Points on a hilly landscape, in no order, each with its height.
A climber steps from a point to the highest of its 4 nearest points, and stops where none of them is higher. Distance is the straight distance between rows; heights are no part of it.
K361 h=365: [164  57 129 154  79 111  73  79  65 139]
K556 h=608: [101 111 117 117  95 155 116 110 131 136]
K280 h=696: [ 48 117  75  67  83  72  97 103 113  76]
K126 h=406: [ 46 108  76  67  90  63  98 106 112  60]
K385 h=535: [122  82 106 106 120  78  96 106  79  71]
K78 h=396: [ 59 106  87  72  95  66  99 106 106  63]
K327 h=635: [102 115 100  92  86  91 102 101  93  99]
K590 h=574: [ 52 126  82  77  86 113 103  95 131 115]
K902 h=576: [120 113 103 110  93 124 103  94  98 132]
K580 h=592: [ 61 120  84  73  82  81 102 100 110  88]
K398 h=728: [114 108 105  98  90  92 101 101  85  98]
K498 h=628: [102  88 102  90 131  71 103 104  87  59]
K593 h=452: [145  72 113 128 104  88  88 105  69  92]
K476 h=620: [146  79 111 128  92  97  89 102  70 107]
K296 h=437: [ 34 115  65  62  82  64  96 110 115  66]
K826 h=721: [139 101 109 122  88 116  95  93  83 131]
K938 h=710: [139  95 108 118  88 102  94 100  77 113]
K138 h=559: [ 88 121 101  97  93 130 108  96 121 127]
K376 h=582: [136  60  94 111 157  71  91  87  69  73]
K186 h=565: [ 78 115 109 105  92 151 116 108 142 129]
K506 h=402: [160  68 119 144  82 109  76  87  65 132]
K112 h=508: [160  53 126 147  92  96  76  92  62 110]
K908 h=226: [ 72 111 120 114  76 159 118 122 153 126]
K587 h=430: [ 55 114 105 101  85 149 115 115 152 123]
K707 h=551: [ 48 126  73  72  82 103 101  94 128 109]
K531 h=692: [ 77 113 115 110  88 155 117 114 146 126]
K860 h=484: [155  84 113 137  84 116  85  89  74 138]
K775 h=597: [ 73 124  88  80  84 100 104  94 114 111]
K291 h=609: [ 89 111 100  82  93  77 101 105  95  80]
K205 h=571: [ 89 117  97  83  86  87 102  99  97  94]
K58 h=404: [ 52 104  83  67 100  62  99 108 106  57]
K695 h=585: [ 76 124  91  83  89 115 106  92 120 119]
K463 h=618: [113  80 101  97 134  73 100 104  85  62]
K69 h=214: [135  79 109 118 111  82  95 107  72  82]
K831 h=510: [ 91 123  97  91  92 118 106  95 114 120]
K942 h=619: [ 96  86  95  84 141  68 105 100  88  53]
K341 h=543: [ 77 120 100  95  93 135 111  99 132 129]
K913 h=670: [113 101 105  95  98  82 102 106  86  80]
K597 h=724: [ 42 118  70  65  78  71  95 103 115  77]
K743 h=578: [148  52 111 132 133  83  86  97  65  82]
K538 h=541: [ 52 116  97  94  89 141 112 108 149 121]
K591 h=634: [ 93  95 101  86 116  71 103 106  91  62]
K471 h=516: [ 69 116 105 100  92 145 113 106 143 126]
K127 h=460: [132  72 108 116 125  80  91 105  73  74]
K481 h=593: [ 73 120  90  76  83  86 102  98 107  95]
K99 h=547: [ 77 116  94  78  88  76 102 103 100  78]
K249 h=688: [116 117 104 102  92 115 104  96  98 125]
K418 h=693: [142  99 107 128  90 127  95  92  88 141]
K917 h=577: [141  59 107 124 133  81  89  98  69  79]
K880 h=46: [ 62 114 117 111  71 157 120 128 157 123]
K887 h=647: [ 99 103 104  89 103  76 104 108  89  72]
K974 h=550: [125  92 109 108 100  87  96 106  78  87]
K461 h=266: [106 119 101  93  87 106 104  96 100 115]
K302 h=638: [112  92 107  97 110  78 100 108  84  72]
K196 h=625: [ 59 124  84  72  81  89 103  96 115 100]
K827 h=655: [132 102 107 125  94 135 100  95  99 143]
K882 h=616: [ 85 102 100  81 102  72 104 106  95  67]
K107 h=590: [131  66 101 111 148  76  94  97  73  70]
K550 h=562: [ 88 122  95  84  87  99 104  95 104 107]
K284 h=612: [104 112 110 114  97 147 112 103 122 136]
K10 h=584: [ 64 125  89  81  87 114 106  94 125 118]
K137 h=586: [112  79  95  90 152  66 100  96  80  57]
K768 h=575: [116 115 104 109  94 129 104  95 105 136]
K924 h=583: [143  52 102 123 150  77  86  90  65  77]
K146 h=702: [ 51 124  77  68  80  85  98  97 116  94]
K308 h=546: [ 74 106  95  75  96  69 104 107  99  65]
K151 h=706: [138  63  78  98 171  53  87  68  56  75]
K986 h=668: [132  71  81  93 170  59  95  76  65  71]
K220 h=604: [123 110 104 103  88 104 101  99  89 116]
K272 h=478: [107 118 105 106  94 129 108  95 109 133]
K190 h=572: [ 51 122  83  82  89 124 105  98 138 120]
K934 h=623: [118 110 107 118  97 141 107  97 110 140]
K687 h=599: [123  72  97 101 152  70  98  95  79  64]
K122 h=527: [ 61 100  90  70 108  62 102 107 103  53]
K452 h=600: [ 86 115 110 107  95 151 115 107 135 131]
K522 h=563: [ 56 120  91  87  90 129 109 100 142 121]
K778 h=633: [142  84 111 124  94  95  92 102  71 103]
K821 h=596: [ 89 111 117 115  89 158 116 115 140 131]
K387 h=570: [ 40 126  66  68  79  91  98  98 126 102]
K139 h=483: [154  64 120 140  89  97  80  94  64 111]
K812 h=624: [ 76  96  96  76 116  65 105 106  97  54]
K877 h=544: [151  79 114 133  88 101  85  94  68 117]
K482 h=552: [154  51 120 141 107  90  80  98  63  96]
K596 h=690: [127 108 104 117  92 125 101  93  94 136]

Where does a climber stop that starts at each point below?
K934 => K826
K126 => K597
K376 => K151
K593 => K826

Call two points neighbours if one is among the 4 nearest of the other. Go from one point of each pair to the other, from neighbour to neighbour, staying as high as possible. Name the lowest point that can't be avoided.
K597 and K826 => K205
K531 and K826 => K452
K151 and K249 => K687
K249 and K398 => K220

Write out the way that a climber takes from each point below.
K877 => K778 > K938 > K826
K556 => K284 > K934 > K827 > K418 > K826
K476 => K938 > K826
K341 => K452 > K531
K481 => K196 > K146
K291 => K887 > K913 > K398
